Points, in no order, along strands that fork, close into loops and pass close to each other.
Two points are linked if the straight distance between their rows is under 94.9. Some points are linked to none.
z974:   5  -4   9   0  44  -2 -21  -5  12 -23  -6  17  19 -34  15 -10   5  -2  15  55   7 -10   2  -4   2  -6  -6  -7   8 -12  19 -39  10 -23 -15   0  -7 -15
z106:  -7   3  12  -8   1  -2 -19  -7  32  -1  -8  25 -10  10  -9  13   9 -44   6 -16  19  12   9  -3  49 -23 -12  -6  32  18  -5  -4  35  29  -7   7  10  -4
z668:   9  -9   4  27 -35  19  16  35   2  -6  19 -18  -5  31  13   4  10  -4   5 -10  -1 -13  12   2  24 -23  -7   0  -9 -12 -33   9  16  -7   3  22  -9  21
z150:   1  -3 -28  -1   6  27  -1  -4  45  -7   3  -3   2 -21   1 -22   9   8 -19 -26  12   7  15   3  18  38   2  25 -30  -3  13  13  20  10 -16 -13   6 -21
z337:   3 -14 -18 -15  32   5  23  -4  -6  26 -24   0   9 -13  24 -11   0  28   7  13  11  -9 -10   2  -3  16  18 -23 -27  -3  -3   0 -14  -2 -10  -8  -4 -11
z359: -13 -29  -2 -19  18 -11  -3 -24   2  25 -47  19   4  11 -20  15   2  15  -4   4  22  -5  -8 -15  18   3  -2 -38 -10  -8  -9   9  10  21   5 -22  17   6
z869:  22  -7  -6   9   7 -11  30  17  -3   2  11  -7 -13 -16  20   7  -3 -39  12  12  10   1   5   6  -8  -9 -17  16 -19  -5  23 -21 -37  37   1 -15 -37  -2
z692:  -1  -8 -22  -9 -17   6  -7   0  48  35  -2  27 -12 -13 -14   4  -6  -2 -10  15 -14  17   8  13 -15  -5  32  -3  28  25   3  -9   9  33 -31  20  -9  18
z446:  25 -25  11  11 -41   2  17  32 -13 -28   4 -35   4  34  31  -6 -13  -7   7 -13   0   1  -5 -17  38 -27 -22   3   9  -4 -21   8  29 -15  10  18  10  -4
z734:  -6  -4  -4  -1   0  19 -11 -44 -23   3 -36 -18   6   7   3  -1  -6 -32  -7  -5  22  -8  -7   9  20  17 -25  16   6 -24   0  15 -12  24  35 -10 -36   7
z997:   9  24  -6  -4  24  14 -25 -15 -22 -10  20 -13  -1 -29  -8  -1   9   7 -12  -9   0  11   3  -3 -30   9  -8  -2  -5 -13  32  -7 -39 -21  11  -1  -7   5
z539: -25   3  25   4  17 -15   2 -19 -13  -8  -5  38  11  -8 -17   7 -22   3  30  35 -23 -17 -11  -1  -1  -4  26   3  25  22  -4 -16  24   7 -11 -17  30 -23
z260:  13   2  17 -30  48 -12   2  -4   4  10 -23  -3   8  11  31   5  12  14   4   2  -8  29   9  16  25   9  -1  -1 -21 -26  -8  14 -28  21  -3 -31  -3  17
z137:  -3 -43 -27  -3 -33 -16 -22 -14 -14   8 -20 -35   6 -13 -25   7  -3   6 -16  -1 -22  -1  -7 -22  22 -28  14  -5  15  21 -16   7  -7  12  -1   2  -8  10
z672: -16  11   2  19 -33   5  15 -14   0 -25   7   3 -16  -1 -11 -28 -12   0  -5 -15  15 -27   1  -8  -1  20 -15  40   2  16  22 -11  43 -16  12   8 -19 -46
z796:  20 -13  -3  -6   6   1 -22 -25  -2 -14   5  -4  17 -24  26   8  -5   5  11 -27 -49  10   3 -23  27 -17  -1  24  -6  -4 -14  21 -19 -20  -5 -18  30  -8
z473:   1  -7   0   0  -7  -8   9   5 -26   0 -19 -52   9   8  -4 -10  -3  -8  -9  13  34   7  -8  18  -4  19 -14 -14   6  -3  29 -20 -23  13   2  21 -40   7
z78: -12  -5 -15 -36  21 -20 -22 -21  12   0 -14  -9  -3 -23 -20   2 -23  -3 -25 -10   1  34 -21 -10 -21   5  22   5  16   4  44   1   0   8 -13  14  -3  -3
z779:  -8  39  19  10  21  16 -33  -7  25 -24  25  43 -18  -1 -20  -1  15 -24  -6 -11  -7  32  20   7  14  -3  10 -11   7   0  -5  -1  10  22 -19  -2  42   4
z677:  -4  -5 -19  20 -28   5  19   5  16  12  16   3 -15 -16  -3  -3  -8 -19   1 -12   5 -16  18  11  -8   0   6  25 -14   2   6 -29 -11  37  -3  -7 -17  -2
z969:   5 -10 -14  32 -51   4  13  10 -13  -9  -2 -39  11  -1 -13  -9 -18   9  11  11  -4 -21   5   6  -5   7   1   6  18  36   5 -25  16 -17  -3  41   0 -18
z418: -18 -26  17  -1  19 -42 -14  15  16  -5  -5   9  20 -24   2   2 -24   8  21  52 -12 -13 -22 -10 -12 -29   6  -3   0  -4  -1  -8  20  -5  19  14   9  -5
z682: -11 -10 -13  -5   8  10   8   5  20 -18 -10 -23 -10 -21  10 -21   7   4 -15 -32  25 -15   0 -25   4   9 -15  23 -25 -10  15  19  26  -5   0  -8   1 -21
z566:  -5  -7 -13   2   0  -3   5  29  32 -29   9  -6   3 -33  19 -18  -6  -5   9   4   7  -9   9 -20  18  -5 -18  33 -18  -6   5 -11  34  -9  -7  11  -2 -28
z809:  19  22   5  19  -4   7 -38 -14  35  -8  34  35 -10 -16   0   6   3 -28  11 -26 -25  35  21   2  11 -15  -5   7  -9  -2   2   6 -16  23  -2 -16  16   2
z8: -22  -8   5  -8  10 -22  -1  -8   8  -3 -13  17  17 -21  -4  -1  -8  25 -14  54 -26  -4 -16  18 -15   1  29  14  35  18 -15 -24   7   8 -20 -18  14 -12
z951: -17  -2  13  -9  34  11   5  10  -9   2 -15 -10 -10  19  14  -5   7   5   3  11  10   3   6  14  19  -6  -4 -15 -33 -35 -16  -6  -9  33  -6  -8 -21  18
z445:  -9  11   9 -26   3   8  -7  11 -12  17  -8 -24   0  27  -4  -6  -9   1 -22   4 -15  11  12  32 -18  18  33   2  10   6  -5   5 -20   1 -32  17 -15  17
z239:   0  -1 -11   1  -5  12  14  -6  15  35 -10  21   9   8  11  -2  10  45  -9  16 -10 -12  21   8  14  14  26  -5 -23  12 -44  28  -3   0  -8 -20  19  10
z755:   7  -5 -15  -2 -20   1  33  -9 -20   9 -14  11  11  11   2   2   2  15  -1   1   8   0   8   2  14  24  -5   3   4  17 -10 -25  10 -26  -2 -24   8 -30
z924:   6   8   8  11   8   9  23  29  21  -4  17  10   9   2  39 -12  23  11  10  -3  15 -33  -3  -1 -10  25 -17  20  -7 -22 -19  22  22 -26  20  -1 -23 -19
z556:  13 -19  -4  17 -24   8   5  29  -4   1   2 -59  -1  -4  -3   2 -10 -12  18  -9   7   3   2  -1  23 -21  -3 -41 -14  16  -3 -26 -14  15 -35  22   1  19
z858: -17  16 -11  24 -37  20   6  16 -13  -3   4 -11  -9  34 -18 -11  24  32 -24  19  16 -27  11   6  -9  10   3 -21  10   6 -24  -4  17 -39   6  23   0  19
z210: -29  17  39 -12  18 -11   5   6  15 -13  -2  23 -15  22 -18 -11 -18 -17   1 -15   8   4   2  16 -13  17  20   1   6  20  24  -2  27  10 -27  18   5 -13
z361:  24 -16  25  21 -18 -19   6  19 -16 -25  17 -41  18  18  33   5 -16  -9  22   7  -8   2  -7   3  12 -15 -20  18  12   2   4  -1   6 -17  15  37 -14 -20
z750:  -7  15 -12   9 -15  20  16   2  39  22   4  38 -15  26 -12   2  21  43 -29 -12  27  -1   7   3 -18  26   7 -40 -34  21 -13  23  16 -13  -4 -15  16  12
z603:  12 -15  13   3   0 -15  18  27   7  -7  -3 -31   6   1  52  -4  -2  16  -1   5  16 -27 -17  -1  -8  10 -27  19   3 -11  -4  36   7 -23  24   3 -19 -24
z158:   6 -19  -1 -21 -12 -15  26  37  10  31   7 -42  -9   2  14  13  -9   3   5 -21  -9 -14   4   7 -16   0  21   2 -24   8  14  36 -15   7 -27   8  -2  16
z841:  22   2   5   4  11  -3  28   7 -37   6  10  -8   6   0  26  12  -6 -20  30  -1 -16  -6   0   6  -1   1 -17  19 -12   1   2  -6 -29   4  14  -8 -25 -10
z132:   5  21  15  -8  -5  -3  14 -10 -10  19   3  25  -6  19 -33  12  -9  -9  10 -36 -10  19   4   0 -12   5  18  -9  -4  12   5   6 -21  15 -11 -27  25   6
z535: -10  -6  -5   5  20   5 -44   3   7   4  13  22   7 -33  12   4  -3  12  17  31 -23 -15   5 -12  -8 -32   8   6  -9 -22 -12  27   0 -12   5  18  13  26
z9:   9  -9 -34  14 -44  15   6  21   4   7  14 -34   3 -32 -22  -4 -22  -7  10   9 -18   5  10   9 -14  -1  20   1  17  35  17 -25  -7  -3 -27  43  -2   4
z931:   2  -4  17  -4  19  14 -46  -5  15  -6  16  20   9  -7  -7  12   5 -24  17   2 -11  -2   0  -9   5 -32  -4 -18   6  -6   8   4  11  -8   1  27  26  14
z127:  -4 -26  21  -8  -3 -35   0  11  -1 -19   1  -7 -14  -4  11  -6 -18  -2   0  23 -12  28 -19 -10  29 -46   6  14  17  -9 -28  -7  14  32   9   0   4  -4
z741:  10 -30 -15 -20  18 -23  20  17  -6  22 -26 -40  29 -16  33  -1   4  23   2  20  -3  -5 -13   2 -17  15  13  -9 -19  12   8   9 -21 -24 -25   3 -12   3
z662:   0   9  -9  -7  19  16 -13  -6 -17 -17  -5 -22   5 -22 -13  -9  -9 -14   6   4  12  -8  -1   4 -34  28   1 -19  -6  -7  52 -13  -1 -16  -5  23  -5 -10
z92:  19  26  -9   3  -5  22 -11  -5 -12   7   2  -3  11  15  -4   5  37  37 -31 -16  16   0   9 -14 -25  20 -18 -16  13  -8  -6  14 -23 -59  18 -14   5  10
z390:   0  13 -11   3 -22 -12  -1  -2  19  39  13  25   1  -5   4   9   9  41 -18  21 -24 -12  26  19 -16  -9  13  20  -5   2 -22  24 -12 -13   8  -4  -2  18
z846:  -9   9 -13 -26   5  -7  -9 -22  23 -11 -13  -7 -17   6 -33 -10   5  17 -58 -32   5  34  -9  -7 -21  22  14   1  23   6  30  -2  10 -14 -20  12   6  -6
z43:   1  11 -20  16 -10  25  20   6  46  -8  17   1   6 -24  26 -25  23   6 -13  -1  23 -45  15  11   0  23 -24  26 -12 -13 -22   9  22  -7   4 -13 -17   4
z145:   4 -11  11  -4  24  11 -20 -21 -33 -13 -26 -14  16  16  29   3   2 -15  18  -2  -6  -5 -13   1  28  -1 -25  12  -2 -39  -4  33   0   9  29  -2 -25  -3
z609:  28  -2  -5   0  -4  -7 -21   3 -10 -29  29   1   5 -19  16   8  -2  -3   3  -5 -41  30 -13 -19   8 -46 -16   2  17  -6 -12  -2  -6 -14  11 -15  28  12
z835:   6  18   1   3  41  16  -7 -25 -27 -15   0  11   3 -14  -3  -6  -2  32 -11  -2 -14   0   4   5 -16  29   5   0 -24  -8  11  -1 -28 -29  -8 -23  23 -19
z787: -15  19 -19   5 -36  -7  11   7  32  -3  14  13 -15  -5  -6  -6  -2  23 -10 -11   0 -20  -4 -20 -17  18 -22  29  11  18  19   3  49 -42   8   5  -5 -35
z859:   9  -1  -2  -8 -31 -30   2  21  26  -1  24 -13 -14  -1  -2  17   4 -10  -7 -26 -11   2   2 -14 -11 -13  -7  22   4  20  24  13   7 -21   4  11  -9  -1
z836:   6 -15 -12 -11 -30   2 -19 -24 -15   9  -8 -29  11  21  -5   3   5  -3 -11 -20  -6   8  12 -12  29  -1  -2   4  17   9  -2  -1  -7  -3   6   3  -9   2
z860:   5 -19 -19 -10  14  -4   8 -21   1  34 -34  20  17  -7 -14   7  -4  32  -2  -1  36  -5 -14 -20 -23  12   3 -41 -27  -5   1  12 -18  -2  17 -33  10   6
z843: -26  32  11   4  -1   5   5  -9  16  -5   4  35 -39  36 -22   0 -11  -3   5 -33 -15 -11   1   5 -11   6  18   6  -6  19  22  26  29  -5 -16  18  28  -8
z697:  14  28   3   9   2   3 -17  10  40   0  48  33 -17 -18  14   6  11 -16  -3  -3 -16  11  30  14 -20  -5  -3  19 -20 -18   3  10 -12  18  10  -1   3  17
z825: -11  11  37  -4  11  -5 -16  -6 -43 -11   7  -5   7  37   1  15 -12 -12   7 -12 -14 -22  -9  15 -22  12   2  11   7  -6   9  22  -7 -24  21  20 -11  -6
z681:  -2  14  -4   6 -26   2   4  -9  -6  -5  10  18  -8   4 -12 -12   4  31 -19 -19  -7   0   7 -18   2   9  -9  15  -7   5 -20   0  -3 -14  10 -26  20 -16
z713:   9 -39 -12   1 -10   6  19   6 -16  12 -18 -30   1  -3  34  -8  -1   9  12 -18 -12 -23 -13 -17  28  -6  -5  18 -24  -3 -17  31  -9  13   2 -17  -8  -7
z134:  11  -7   2 -25 -14 -10  26   7 -13  22   4 -31 -11   9  10  12 -10  -9  -5 -43  -7   4   7  11 -29  20  13  18 -14  10  28  18 -30   0 -14  10 -15 -17
z829: -10   3  37 -28  19 -21 -24  18 -20   1  -1 -39   7  33   8  23   0  -8 -11   9 -22   7  -1  31   1 -15  26  -6  16   0 -21  33 -22   0 -23  24  -2  32
z598:  -8  -4  -1  12   3   3  -8 -24 -41  -6 -16 -24   6 -12 -12   6 -18 -35  18   8  27   0 -20  13   0   2 -19   5  -1 -13  24  -2 -14  31  26  10 -49  -1
z335:  -2  37  -3  16 -34  21   7   9 -31  -1   4  -3  -3  40 -13   0  36   7 -23  -3  29 -18   4  -6 -19  12 -31 -22  16 -11 -20  -9  -8 -36  27   1  -8  22
z464:  21  -8  -9   8 -14 -28 -13  -8  -6  -9  29  17   2 -22   0  13  -8  -8  -1  -4  11  13 -24 -36 -18 -16 -27   4  12 -10   7  -8   8  -2  46 -12 -17  -6
z447:  -6 -13   0   2  25 -15 -14  29  26 -33   8  -1  13 -40  20 -14 -11   6  11  44  -9  -3  -2 -16   2 -35 -13   6  -4 -23   6 -19  36 -10  -3  16   8  -7
z153: -18   8  19 -13  33  29   5  -2 -29 -15 -18   7   4  22  -3 -10  -1  -2  10  -4   1   3   8   9  26  22  13 -24 -22 -17  -6 -14  -2  18 -16 -10  14   8
z505:  -3   4 -17  19 -20  28  -5   0  -3   0  16  16 -16 -27 -13 -13  -5 -11  14  20 -16  -9  15  10   5  -3  27  18  10  14  -3 -44   4  28 -24  -3   7  -8
z366:   8  16   5 -19  25 -23 -11 -21   4   8   0   4  -3   5   1   4   2   2 -25 -12  15  35   5  17   5  17  -3  17 -18 -23   8  16 -26  30  23 -33 -22   0
z569:   3  21  24  11  22   0  -9   8 -19 -23  10   9 -20 -19  -9  -5   4 -46  22  12  -6  38  -9   1  24 -19  -6 -10  19  -1   6 -36  -6  35  -1  -6  -1   8
z207:  15  -4   1  13 -20  -9  28  32 -26 -11  -4 -56  -1  32   4   3   8  -4  -1 -12  19  13   2   6   9   2 -23 -19  -8   3   8 -26 -22   2 -10  11 -15  17
z65: -16   6   1  -5  19   6  -7   8  -3   4  -3 -18  -9   8   0   0   8   3  -3   1  26 -25 -12  -5 -35  17  -4 -14 -11 -18  26  19   0 -21   4  28  -1   6
z129:  -6 -12  18 -16  34 -23 -37 -33 -18 -10 -23   2  21   8   2  15  -6 -10   7  -6   9  14 -28  -6  18   5  -8   0  14 -29   1  27   6 -13  32  -8 -18 -16
z497:   0  15  -4   7 -33 -25  23  42  32  -3  17   9 -13  12   2  -5  22  37 -20  -8  20 -19  -3 -19 -29   4 -15  11   8   7 -16  14  37 -57  19   1   3  -3
z2: -20  -4 -22   5   2   9 -14 -34   3   9 -11  21   1 -29 -20 -12 -14  35 -14  34 -23   1  -3   2 -18   3  23  16  25   9   7 -24  11 -14   4   6   7 -19
z246: -17   1  22   0 -11 -28   3   5  -6 -16 -17 -41 -10   6 -11  -2 -26 -15 -17   4  -5  30  -8  31  11   6  32   9  34  26  -1  -8 -10  38 -27   8 -10  -9
z591: -14  19  15  -2  -5  41  16 -17 -24  10 -28  20   8  37 -11  -4 -11 -15  17   9  -4  -2  11  39  16  22  16  -5  -1 -11 -18 -18  -5  21   2  -9 -13   7
z534:  25 -13  16  25 -20  -3   7  -7 -29 -27   4 -36  15   5   6   5 -16 -34  24  -2  18  10 -13   4  23 -15 -33  14  15 -11  12 -10  -6  15  29  24 -31 -14
z223:   2 -10  12   4  49  11   1 -11  -9 -12 -22  12  19 -12  21  -9   9 -19  34  26  23 -14  -5  -5   9  -3 -27  -1 -21 -28  20 -15  10   0   3   3 -32 -17
z479:  13  11  11  -5  -3 -14 -18  37  16   1  26  -4   1  12  -7  11  31   0 -23  12  -1  16  13   9  12 -33  -8 -30  17  -3 -19 -16  -8 -19  -8   4  15  41
z720: -26   6 -18   6 -20  -7 -24 -31  11   5   1  38 -18 -20 -35  -1 -15  10  -6  15 -10 -11 -17  -6 -19 -13  19   8  24  14  28   5  19   3   9  17   2  -1
z398:  14  -2 -22  -4 -20   3  -2  38   7  12  25 -29 -10 -21 -18  11  -2   1  -8   0  -3   0  14  10  -9 -23   9 -33  -3  11  15 -30 -15   7 -34  20  -1  30
z79:  19   6   6  14  16  -5   5  17  -2  -9  24  18  -3 -14  14  -2   6 -40  18  27  15  20  -5  14  10 -18 -18   4   0 -14  -3 -49  -8  43  17  -6 -41   9
z620:  27   2   3  -7  15  22 -13 -18  -9  -5   8   9  25   0  12   1  18  -7  19 -26   2  -6  12 -10  -2  27 -18 -19  -8 -14  18  -6  -3 -47 -12   4  12  -3
z29:  -6  24 -14  31 -11  29  -8   6  47   2  29  35  -1  -3   6  -3  17   1  -5   1  13 -21  34  13  -6  14 -15  15 -23 -17  -9  16   5   2   5  -4   8  17
z148:  15  -4  25  -1  16 -14  24  22 -10 -16  28   5  -8  -1  23  -1 -18 -25  27  -7 -41  18 -10  -2   5 -15   6  12 -10  -5   1 -14 -10  18  -3 -17   8 -15
z4:  -5 -17  -9  -8 -18 -19  42   8  21   8 -14  22  10  29   0  -2  14  15 -10  -1  29 -11   6  -8   8  35   0  -5   4  24  -9  -9  42 -41  -6  -6   1 -25
z376: -15  27 -12  32 -32  -4  14 -11  14  16   4  37 -30  11 -22 -17  13  41 -30 -19  11  -9   0 -14 -18  -2   1  -2 -21  18 -13  24   8   0   1 -15  15   7
z205:  -1  -9   5   7 -14 -43   6  19 -15   5  -9 -51  21   4   7  12  -6  32  -5  40  18 -18 -17   4 -20  -8  -4 -16  11  16  -5  -1 -14 -33  28  38 -17   8
z322:  26  12 -35 -12  -6  -2   5  15  50   6  23   0  -6 -17  10  -8  10   5 -27 -26  13  23  25  14   7  19  -1  23 -29  -3  13  -8  -7  10 -20 -27   5  -5
z275:   7  -4  21  -8  28  -4 -27 -46 -24 -15 -18   9  26  -2 -12  15   1 -27  35 -23  -7  14 -12 -23  19  -7 -14  -8  25  -3  11  14   4 -28  18  -7  24 -11
z5: -12   1 -17   9  -8  47  37 -10 -17  26 -25  30   6  20  -4  -7  -4  18   3  12   0 -15   7  17  -5  37  25  -8 -20   5 -36   7  -4  23   0 -14  -2   3
z804: -24   1   8 -19  22  -7 -11   9  12  -7   4 -18 -15 -29 -24   2 -20 -27  -4   3 -12  15 -16  -1 -37  -2  24  -5  12  14  44  -6 -13  33 -36  12  18   9
z236:  -7   0   7  11 -29   7  -4  26   1  23  -5  -3  -2  40   3   3  35  18   3  -2  18 -36  14   7   5  -9  -2 -18  -8  -2 -36  28  19 -27   4  25   3  37
z163: -13  13   9  18 -16   7   3 -14 -23   7   7  27 -27  14 -45  -1  -9 -10  12 -22  -6  -7  -3 -12  -4 -18   8  -4 -11   4   6   0  -5  34  13  -5  11   4
z959:  11  23 -32   5 -15  33 -25 -12  -3  21  11 -11  13  -5   7   5  33  14 -22   7  12 -14  16   6 -30   5 -15  -4  15 -20 -10  23 -26 -35  22  15 -18  23
z730:  -3  -2 -24  -2 -20   7  42   7  45  19  -1  36  -6  25  -1   4  24  14  -8 -18  31 -25   4   1  -1  39   1  -9 -24  24  -6  10  36  -4   1 -10  15  -5
z413: -15   0  23   1  -8 -14  20  37  -1 -40  16   6 -16  34   5 -23  -8  -4 -23   0  30   4  -8 -14   1  -5 -12   2   0 -19  -7  -2  37  -6  25   6  -3  -9
z80:   1 -21 -10   2   3   9  37 -12 -21   1 -31 -29  -8 -12  15 -23  -1  14  15 -14  15 -25 -36 -39   1  -7 -22  -1 -11 -23 -26  20 -15  16  22 -35 -17 -17
z486: -23  24  11  28 -25  -4  17  -5   6  -8  23  52 -42  21 -35  -5 -11  -5  19 -22 -13 -19  -7 -13  -1 -16   7   6   5  24   8  -9  28   6   4  11  24 -13
z995:  -2   2  19 -22   4  -7  28   8  15  15 -12  20   5  23  -9  11 -21 -23  -1 -11  -2  11   6  32 -12  32  26  -7  28  37   2  -9   6  -2 -30  11   8 -15
z745:  -2 -25 -22   7 -17  -2 -14 -21  -6  29  -4  12   8 -22 -16   4  -9   1  19   6 -30 -11   8 -26   9 -28  11  -8   3  16  -1  -3  -8  -5  -4   0  16  14
z494:   9  12 -27 -10   1  19  -5   1  22  31   1  24  15  -6  10   7  12  36 -21  21   1  -9  18  24 -32  25   7 -11  -3 -11  -2  13  -5 -24   7  11  -8  13
z107:  11  16 -18   0 -22 -36   4  18  29  -9  18   7  -8  10  -4  -2  33  19 -44  -7  32  15   1 -22 -17 -13 -30  10   9  -9  -9  -6  18 -33  29  -4  -8   5
z508: -18 -11 -25  23 -28  37 -10 -21 -16  25  -6   7  -4 -14  -8   1 -12   4  27  11 -12 -48   5 -16 -19 -20   4  -2  -5   5  -9  13  -4   6  15  16  -5  -2
z578:  18   6  -2 -16  37  17 -10 -12  -5 -11 -13  22  39  -8  15   0  11 -13  17  14  14   6  13   4  10  25  -5 -15  20  -4  20 -45  11 -33 -18   4  -3 -11
z27:  34   7   3  -8  23  -1  14  27  -8 -22  45  23  -2  -1  30   4  -7 -14  14  -9 -32  26 -12 -19   6 -27 -14  -9  -9 -13   4 -18  -5 -12   7 -23  30   5
z590:  -4   5  24   4  30  13  17   6   9  -5   9  20 -19  15  10 -12 -11 -10   7  -6  -1   7   3   4  18 -20 -12  -3 -44 -38 -14  10   0  44  17 -31  14   5
z98: -23  14  -7  32 -38  26  36   2  -5  -8  11  -9 -20  14   3 -19  -6   1   2  -7  16 -51   3   3 -11  18  -3  26   0  13 -18  14  28  -7  10   7 -23 -20
z261:   6   9   3  -4  15  29 -38 -38   0  -1 -16  30  26   1 -19   5   4 -11  10 -19   2   4   5   0   6   5  -4 -17   2  -9  12   6  -4  -8  -5   3  22   6
z248:   4  -9  18 -18  16 -24 -13   8  -1   3  16 -13  -4 -20  -6  15 -13 -38  22 -20  -8  16  -8  -8 -12 -20   6 -10  -1  19  28   7 -27  21 -27   0  17  11
z493: -19  -9   6 -26  21 -15 -33  -9  11   3  -9 -21 -10   3 -10  10   2 -12 -15 -12  19   7  -8  -2 -24   7   6   3  12  -9  38  29  -5   0   2  24 -24  14
z936: -15 -17  19   1  21 -39 -20 -12  -8  10 -14  25  12 -13  -9  15 -20 -14  33  37   4  -4 -21   2  -4 -14  14  -2  19   9  -4  -7   2  23   8   4   0   2
z460: -12   0 -10  15  -5  10 -10 -23   9   4  -7  45 -11 -15 -31 -19   7  -9  11  27   4   4   6  -9  29  -8  15  -8  20   3  -1 -34  28  34  -6 -14  18  -7
z432:   0 -15 -13   0 -11  -8 -14  11 -23  14 -22 -29  23  13   8  12  11  28  -1  36  -2 -10  -5   2   7  -6   2 -38   6  -2 -17   5 -23 -34   4  16  -8  29
z259: -20   9 -23  35 -46  42   6 -21 -18  10  -6 -10  -7   2 -16 -17 -14   8   2  18  -1 -37   0   4  -5  17  15   9   9  13   3  -9  17  -8   9  28 -17 -14
z574:  19   1 -18  -7  11 -21  19   6  23  14   4  10  -6 -17  22  -3  11   4 -22 -10   5  22  11  -2   5   9  -8  24 -30 -10  -8   7 -14  24  11 -43  -6 -17
z957: -15   6  28 -13  19 -19  -2  -7 -25  -3 -18   2  -6  11 -21  22 -17 -29 -10  17 -14  35 -17  11  -7  -6  24 -11  36  22  -9   1 -10  38 -26 -11  12   9
z422:   2  22  24  10   4   0  19  14 -45 -18  23   4  -9  10 -10   1  -1   5   8  12  -6  -6  -5   5 -27   6   2 -15  -2   7   7 -37  -7 -29   5   0   4 -12
z399:  -4  27  23  10  19  19 -22  -1 -21 -42   8  10  -8  -4 -10   0  18 -30   9  -5 -13  43   6   4  32 -15  -2   0  39   5 -16 -19  10   8 -18  -7  33   5
z593:  -3  -4  -4  19   7  16  30 -11  -9 -17 -12  -4  -3 -17  -6 -22   9  -1   2 -15  20 -13 -11 -29  16  -5 -29   6 -17 -19 -10  -4  14  16  12 -33  -5 -10
z925:   8   2  -1 -22   1  12  22  -3 -11  10  -5   6  -8  12 -29   0  -5  -9  -9 -11  -3  29  -4  10 -17  23  27 -25  25  36   4 -33 -11   0 -33 -11  20   2
z462:   4 -34 -10 -23  21  16   4 -28  -7  26 -55   1  13  -3 -17   1  -5  17 -10   2   4  24  -4  -2  32   9  20 -21  -6  -9 -15 -23  -7  34  -1 -23  -4  -1
z465:  -1 -18  17 -33  12 -34   7  17  22  23   8  -3 -13   5   4  24 -11  -8   3  -5  -7  -3   4   3 -11 -23  18 -21 -22  18   0  20 -12   5 -19   6  16  23
z895:  -5   7   1 -12  12  -3 -13 -30  19  -1 -31  35   3   4 -30   0   8 -27   4  -4  20  27   0  -3  42  -6  -4  -7  18   8  -6 -29  26  40   4 -29  15 -14
z410:  10 -22   1  -4  -1 -29   8  11 -16  -2   3 -37  29 -15  17  18 -12  14  12  16  -6 -12  -6   6 -21   4  -6  -9  12  16  25 -13 -14 -44 -13  23  -3 -12
z44:  11 -21 -17  -5   8  -4 -31  -1  -3  13  -5  -7  21 -13  27  14  21  23   1  16 -10 -11   4 -10  11 -32 -15  -9  -7 -22 -16  19 -25 -12   8   1  -8  32
z183:   4  24  -1  12  13  27 -48 -22   1 -13  18   6  -9 -24  -2   1  -1 -27  10  -6 -23  22  19  17  12  -8  15  16  12 -19  10   5 -34  26 -14  13   7  14
z251:  23 -28  -5  -7 -38  -3   5  -3 -38   1 -11 -44   1  19  21   2   6  -4   1 -34 -24   9  -3 -16  34  -6 -19  22   5  -7 -23  28 -20   5  18  -8 -12  -2
z916: -21  -8  14 -23   0 -15   9  20   7   0 -19 -40  -9  20  -6 -10 -24  14 -33  22  -2  11  -8  38  -9  24  39   5  14  16  -1  -2   5  16 -33  25 -12 -10
z772:  15   3  -2  15  12  -4  -1 -10  38   2   1  18  -3  -8  23  -9  17   5  -9 -11   2  19   2  -3  32  -9 -36   8 -39 -27 -28  16  -4  31  20 -44   8   0
z606:  -8   0  27 -18  23 -29  -8  13 -15  -7   6 -11   5  14  -3  34   7  -8  -1   8 -34  24 -20  16   4 -33  16 -22  27  11 -31  16 -16  17  -9  -9  24  35
z953:   2  -8   4  -7  32   4  -7 -11 -17   4   3 -12   7  -9  25   0 -14  24  12  -9 -29 -11  -5 -11 -12   3   5  29 -23  -7   5  23 -20 -20   5 -20  17 -20

A fork is a point with three links, a tip a point with one. Leave the first point through the second and follow the links. Name the first fork or tip that comes.
z931; z535 -> z462
z335; z92 -> z951
z662; z997 -> z869
z462; z359 -> z261
z153; z591 -> z598
z841; z148 -> z78

How many points has the smallest loop of links through each point below? Write 0 if it is on no loop.
z566 -> 27
z668 -> 33
z730 -> 6
z829 -> 6
z248 -> 0
z210 -> 7
z260 -> 6

Name the points in between on the shortest way along the links from the first point to the second, in order.
z410; z668 -> z205 z432 z44 z535 z931 z261 z275 z129 z145 z734 z598 z534 z361 z446
z620; z497 -> z261 z275 z129 z145 z734 z598 z473 z207 z556 z398 z9 z969 z259 z98 z672 z787
z804; z183 -> z78 z493 z65 z662 z997 z835 z953 z796 z609 z27 z148 z841 z869 z79 z569 z399 z779 z809
z98; z322 -> z259 z508 z745 z137 z836 z251 z713 z80 z593 z682 z150
z574; z2 -> z322 z150 z682 z566 z447 z418 z936 z539 z8
